Each row is a point on a tangle of strands that fork and nearly touch. The rows are in no order.
Two points are linked if the straight distance between their rows is under 89.7. Some points are linked to none.
(637): [ -8 -72  10  21  28  -1  23  -3  -1  -9 -18  16  17   4  20 -47 -17   2
  12   6  25  20  18 -28  10  35   2  29]
(212): [-43  17   1 -10  22   8  -8   0 -21  37 -27  15  33   7  12  14  31   5
 -14  31  16  46 -19  15   3  47  34  40]
(515): [-18 -26  32  16 -29   9 -12  -5  -5   6 -26 -15  14  41  -4 -30  33   3
   8 -12   5  39  -6 -24 -23  28 -25 -12]
(941): [-28  25  38   2 -34 -16 -28   1  20   5   8 -25  -9  38 -13   7  42  -4
  -1   0   7   0 -28 -15 -28  -9 -17 -19]
(967): [-20  -4  20   2  36  18  23  11  37 -27  -2  36  35  11  12 -41 -20   5
 -13   2 -10 -24  39  -5  12   7   8  -4]
(375): [-22   7  -7  -2  28  24  19   5  -1 -11 -23  15  10  13  -7 -48 -45   2
 -16  11   0   6  25 -12  17  41  45  14]
(255): [  9  -2 -31   2  12 -13  12 -22 -25   0   7  -7  22 -52  -3  -9 -35   3
 -28 -30  27   9  51 -25  27   8  -7  34]
(697): [  5 -16  -1  15 -10 -16  11 -39  23 -23  21  -1  -1 -12  -7  13 -11   2
  15 -24 -16 -70  29 -23  -3 -14 -36  -9]
(297): [-16  20 -17 -19  17  17 -13  27 -36  32 -28  18   7  21  -8   9  33  29
 -26  24  -3  32  -7  -9 -10  46  32  21]
(951): [-14  15   3   5  22  34  21  16  15 -29 -13  23  42  17  -2 -46 -56  -5
 -27  18 -11  -6  30   6  36  17  49  -2]
(458): [ -5 -40   4   2   4  -5  35   9  14 -45  10   7  35 -20  30 -39 -23  23
   1 -11   1   0  76 -12  47  -9 -17  39]
(572): [-12   7   0  -9  -4  32 -19  22 -22  29 -26   3  11  43 -11  -2  39  -2
   3  28 -11  49 -29   3 -30  35  16  -3]
(589): [ 31  26 -48   4  24  -5  12   3 -13   6  13 -10  28 -52   3  -4 -49   1
 -39 -16  -1  15  41   9  38 -21  12  16]
(32): [ 37 -25  14   5 -12   0 -18  24  16 -39  19  15   8  -1  26  43 -11 -24
  30  24   1 -39  -5  20  -7 -41   7  13]
(539): [-29  48 -19 -19  13  -6 -14 -24  -3  30  -6  -7 -17 -18 -29   6  15  30
 -36 -25  14   4   9 -15  11  22   3  12]
(61): [ 40   0 -11 -25  -3  15   5  36 -19 -15  22  -2 -54  -6  29  -5 -12   6
  28   3 -20   0   2  45  14 -31  -4 -31]
(497): [ 32  -6   7   3 -22  13  -9  36  -1 -14  11  -5 -44  29 -18  -8  29  23
  11  -5   1   3 -23 -36 -36 -16 -23 -31]
(641): [ -3  11  10   9 -16  29 -24  18 -24   8 -25  15  22  33 -19   8   4 -20
  -3  33  -8   2 -37   4  -5  31  32  -1]
(207): [-14  42 -31 -12  39   3  -1 -10   1  15   5  20 -17 -15 -36  -7  11  34
 -35 -30   3 -16  29 -36  -6   9  -3  -1]
(616): [  7  18 -37 -10  19  -3 -25 -35 -10  53   3 -28   1  -2 -39  28  23 -25
  -8   7  16  16 -21 -26 -33  -7   7  24]
(306): [ 38  -2 -34  -9   1   0 -24   0 -21  30  -3 -26 -19 -14   4  31  -6 -27
   8  13  13  36 -33  33 -13 -35  17  15]
(205): [ 28 -11  15  19 -21   8 -23   8  14 -31   7  14   4   4  -6  38 -18 -17
  17   2   5 -53 -12 -14 -14 -25  -4   0]
(826): [ 12   6  31   1 -28   1 -31  23  28 -14   7 -15 -31  46  -2   7  45  12
  14  11   1   3 -30 -17 -44 -26 -13 -28]
(593): [-50  25  42  12 -52 -19 -29   1   7  -1   9 -31  14  30   1  17  56   7
  -3 -19  18  21 -11 -22 -18   6 -28  -2]
(329): [ 43  -4   0  12 -19  17 -22  21   5 -25  23   6 -19  -4  -7  46   9  25
   8   2  18 -24 -11 -30 -20 -22 -14   6]
(654): [-29  37 -29 -20  15  -9 -13 -55 -19  47  -5 -32   4 -16 -35  16  23  -7
 -33 -25  21   6 -10 -23  -8  22  14  22]
(261): [ 24 -17 -10 -14  -3 -20  20  -3   1 -16  23   6  -7 -22  30  -4 -10   5
  25   8 -15 -23  34  25   8 -15 -28   5]
(498): [ 27  29 -24 -36  10   7  16  28   3   7  34  -9 -56 -12  20  -5  -5  27
   9  -1 -21  10  22  41  15 -24 -17 -39]
(496): [ 40  18 -35   9   5  10 -20  10 -26  -7 -17  -5 -35  -8 -38  10 -52 -26
  -8 -23 -12 -18 -26  18   2 -44  28 -10]
(402): [ 14 -16   7 -10   4   4   1   4 -11   8   2   1  13 -12  26  11 -23 -33
  18  38  -6   8 -30  59  -6  -5  22   6]
(707): [  8  26   1   7   0  13 -11  25  -3  -6  14  24   9 -17 -10  21  11  31
 -30   2   7  -8  12 -16   5  19   2   7]
(190): [ 13   8 -16  -2 -11 -20   4 -17   9 -16  28  -1   2 -31   7  24 -20  -3
   2  -8  -9 -41  34   7  12 -26 -28  11]
(178): [-17 -15  17 -17  -1 -26  13 -41  19  27   1 -35 -21  14   4 -27  24 -11
  19   8 -12  17 -13  12 -38 -14 -26 -15]
(82): [ 39   2 -45 -10  17   3 -28  -1 -24  44   0 -20 -19   1 -19  28  17 -22
   5  13  15  39 -22 -14 -34 -21  10  22]
(644): [-44  43   9   6 -14 -19   0 -28  17  53  16  -2  17   3  -7  56  33 -37
  10  -9  30  -8 -40  -5  14  -7  21  17]
(825): [-23  36 -39 -13  60  -1   5 -16   2   6   4  17  28 -19 -31 -11   2  16
 -45 -28   2 -22  39 -51   6   7  23  23]
(415): [ 31 -12  14  -2   6  13 -12  45   2 -20  23  16  18 -12  33  27  -6 -27
   7  35  -4 -13 -15  29   3 -16  32   5]
(729): [ 15  -5  -1  -9  -1  10  -4  17 -18  14  -6   3 -34  23 -19 -27  34  18
   2   0  -4  25 -16 -19 -26  10 -13 -19]
(614): [-27 -20  23  22  13   5 -14 -35  18  18  -9   7  33  16 -10  16  30 -22
   2  -1   9 -24 -15 -26 -22  24  -5  -1]
(17): [ 15  57 -15  28   8   8  -2  42  15 -13  17   0  53 -20   7  33 -44 -10
 -31  -7 -19 -25   8  18  57 -32  30   1]
(749): [ -6  -4  -7   4  -1  -2  18  -5   7 -29  10   8  31 -28  12 -16 -34  20
 -22 -26  15  -5  71 -16  45   3 -15  30]
(388): [-26  22  -4 -15  23  16  12 -11  -6  12 -25  10  -6   4 -10 -27 -20   3
 -15  22  -6  10  -3  12   3  40  37   1]
(582): [-43  26  27  10 -55 -13 -20   6   1  22   2 -21  19  17   7  46  51 -12
   6  -7  28  46 -20   0   6  -2 -21  17]
(581): [  2   5  16  -7 -31 -11 -19   0  15   6   6 -16 -11  15   6  29  10 -25
  28  22   4  -6 -32  24  -6 -33 -11   0]
(956): [ 20  -5 -13  13  -6  11 -16  -9 -28   3 -11   5  13  -9 -25   9 -26 -33
  -5  -8  11 -15 -13 -14  -4   7  13   8]
(807): [  6  20   0  -2 -37   7  -3   0  -7 -30 -11  -5 -24   4 -19 -14 -52  -6
   1 -28 -30 -28   2  29  24 -17  -8 -39]
(493): [-24  -7  27 -10  17  -1  24 -10  32 -20   0  25  14  -1  21 -26 -20   0
   7  12 -10 -25  36  24   9  13  -1  -5]
(677): [ 44 -46 -35  37  41  -6   7  17 -23   0  15  17  19 -18 -13   9  28   7
   0  -5  18   3  -4 -66 -27   2 -16  14]
(71): [-26 -90  10  24  27 -21  20 -28  20  -3 -19  19   7  12  25 -30  16  19
  16  -8  12  12  21 -20   7  23 -20  11]
(763): [ 32  -4   2   0 -50  -1 -31  37 -16 -21   8 -24 -29  -3  41  58  23  21
  27  -2   3  20 -18  33  24 -30 -13  10]
(477): [  4  -6 -13  -6  64   9  26  15   2   3  -7  36  11  10 -12 -41  -7 -10
  -1  34 -28 -13   1 -17 -27  15  36 -12]
(693): [ 17  44 -26  22   8  -1  -4  25  -5   2   8 -17  40 -40  17  28 -49   9
 -34 -22  -7  -3  29  29  65 -20   9  13]
(287): [ 36  13  -5  28 -36  23 -33  22 -17 -27  10  12   2 -10 -26  57  -6  28
 -10 -17  22 -19 -14 -42  -8  -6   1  14]
(155): [  3   0   0 -13  16  -5  -7  -8   8  29   9  -3 -29  11 -17 -10  30   8
  -1   5  -6   8 -16 -10 -42  -3 -15 -15]
(596): [ 14  30 -13 -22   9  -1  13  18  13   1  32   6 -42 -22   3   9  19  53
 -10 -17  -2  -3  35   6  -1 -18 -38 -14]
(550): [ -3 -18  -2  -7  52 -11  13  -5  11  16   4  26  25 -24  14 -26  14  -1
 -15  14   2  10  17  -8 -16   9  11  25]
(21): [  7  19 -18 -18  46   8  13   8  -2  15   4  15   1  -6 -11 -16 -16 -12
 -12  38 -20  -3  -6  14 -17   9  36  -8]
(595): [-19 -53  34  -7   4 -19  25 -25  34 -17  -9  14  -6   8  37 -30   3  11
  36  15 -24 -21  30  27   8  16 -25   2]
(906): [ 37  19 -40  -2  11   0 -21   2 -20  20 -14 -27 -36 -21 -12  23 -39 -23
  -1   1 -11  15 -38  41  -4 -42  33   5]
(33): [-42  58   5  -1 -26 -10   1 -27  -7  20 -18 -37  -4 -15 -12  10 -17  -1
 -19 -26   4   6 -24  10  50  26  25  -7]
(252): [ 35   4 -24  -2  -3   8   7   8 -20 -15  -8   0 -43   2 -31 -15 -56 -27
  10 -18 -25 -23 -15  30  -4 -39  10 -29]
(446): [ -4 -70  -1  42  51 -28  25 -16  35 -17   5  41  32  -2   6 -15  19   3
  -3  -1  -5 -17  10 -40 -12   2  -4 -18]
(844): [  4 -33  -9   1  29 -29  42 -14  19 -13  16  12  -9 -17  18 -27  -6  18
  19 -11  -3 -14  46  -8   6  -7 -37   2]
(464): [ 26  -3   7   3 -29  23 -24  33 -21  -8 -11   6 -14  17  -4   7  -9 -11
   5  13  -4   8 -33  22   2   2  12 -18]
(397): [-14 -47  25 -20   7 -19  30 -33  28   1  -5  -1 -24  12  24 -34  12   4
  41  16 -24  -6   2  29 -17   4 -29 -20]
(194): [ 16 -69  -6  29  33 -32  42   0  17 -27  16  26  11 -13  23 -10  14  15
  22  -2  -9 -22  28 -24  -2  -3 -32 -12]
(327): [-26  15   1 -23 -23 -15  31 -40   1   6 -20 -39 -25 -23  20 -18 -33 -15
  14  21 -16  22 -26  61   4  -8   2  -5]
(779): [  7 -38   9   4  50  14  33  17  -3  -5 -17  33   7  25   3 -53  -8 -11
  15  30 -10   3  -4 -13 -14  30  26 -19]
(356): [-50  15  24   4  -1  -3  -2 -42  14  31  -7 -13  36  20 -18  27  24 -53
  12  -9  22 -18 -40  -9  -5  23  19   3]
(599): [-12 -65  17  17  -4   1   9 -17  -1   5 -29   1   2  29   2 -31  25  14
  19 -13  12  34   2 -29  -8  28 -30  -8]
(300): [  9 -18  15   9 -22   4  13  -6   4 -34  -6  13  -7   3 -14 -16 -32  -7
  20 -18 -19 -52  17  -2   8  -1 -26 -27]
(258): [-26  -5   3 -20  23   6  27 -19   2  22 -12  -3   5 -22  41 -13  -1  -3
  -4  44  11  43 -15  52  -7  27  29  26]
(778): [ -6  61   3  -8 -28  -2  -7   4  28  -8  17 -13 -38   6 -30  14 -11  18
 -13 -18 -17 -34   5   1  10 -20 -16 -39]
(604): [ -9  49  13   1 -30  22  -8  10  11 -19  -8  -1 -18  15 -27   1 -25  13
 -18 -21 -17 -29   7   3  25  11   1 -44]
(611): [ 20  -5   8 -19 -29  -6 -20  22   0   1  12 -17 -26   3  34  44  21  -8
  31  19   8  13 -21  38   6 -36  -9   7]
(357): [ 18  11  -2  18 -43  21 -29  16 -31 -14  -9  -2  -6   8 -39  23  10  18
 -17 -24  12  -5 -18 -41  -8  11  -5  -3]
(336): [-33  20  34  -4 -43 -19  -7 -12  11   2  -1 -18  -1  17  -2  10   9 -20
  11  12  -1  -7 -34  20   5  -1  -8 -16]
(586): [ 40 -36  -5  -9 -31  11  -2  37 -49 -28  -3 -10 -47  10  13 -19   3  -1
  28 -19 -10  13 -16  26  -1 -28 -13 -23]
(226): [ 20 -22  15  -9 -49   8 -10  22 -32 -15 -13 -14 -21   9  18 -10   5   4
  15  -5  -7  26 -13  24   1  -1 -21 -14]
(278): [-32   4  32  13 -41 -19 -16 -17 -15 -10 -16 -41   7  40 -10 -45  15   1
 -13 -26   8  27  -2 -29 -22  20 -16 -17]
(152): [ -1   9  14  12 -57   4 -29  -3 -40 -16 -19 -34   4  20 -28 -22   4   4
 -18 -38   8  15 -12 -38  -5  14 -10 -14]
(76): [ 11  -7 -11 -23  33   0  25  -4 -11  19  13  -7   8 -42  45  -4 -14 -12
  -2  39   1  36  -6  52  -2   4  25  12]
(164): [ -1  50 -12 -10 -19   2  14  -6  19 -13  20  -1 -31  -5 -13   6  -7  45
 -12 -29 -11 -24  39   7  20 -20 -40 -24]
(111): [-12 -55  16   6  27  -2  23   4  15 -24  -7  19  40 -20  20 -40 -17  -2
  -9   0   9   9  40 -30  24  21   8  37]
(918): [ -1 -48  18  29  18 -11  -3 -36  23   3   4  21  34   4  -2   8   9 -15
   2   2  -3 -35   2 -28 -17  14 -10  -7]
(239): [-53   0   9 -25  43   0   6 -13  13  27 -15  22  21 -11  31 -17  18   3
  -4  34  16  36 -12  31 -16  30  30  37]
(469): [-46  32  16   6 -56 -37  -3 -17   9  37  19 -22  13  -1  12  64  37 -19
  17 -18  29  15 -25  -2  30 -24 -12  25]

Follow the links from the first point to the second, and from the first to the third. Name the last point that the two ways share.
(611), (190), (388) | (941)
(582), (763), (477) | (941)
(906), (941), (596) | (807)
(641), (82), (697) | (807)

A fork is a point with three links. Follow the links from the first point to the second and name the forks in between, in order.
(498), (82) | (807)
(469), (951) | (941)
(252), (497) | (807), (941)
(336), (496) | (941), (807)

Name the points in between on the shortest way along the links from the first point to the second, in order.
(582), (807) | (469), (644), (356), (614), (918), (446), (194), (844), (261), (190), (697), (300)
(375), (611) | (951), (967), (493), (595), (397), (178), (155), (729), (497), (826), (941), (336), (581)
(152), (258) | (357), (287), (329), (205), (32), (415), (402), (76)
(616), (844) | (82), (306), (906), (496), (252), (807), (300), (697), (190), (261)
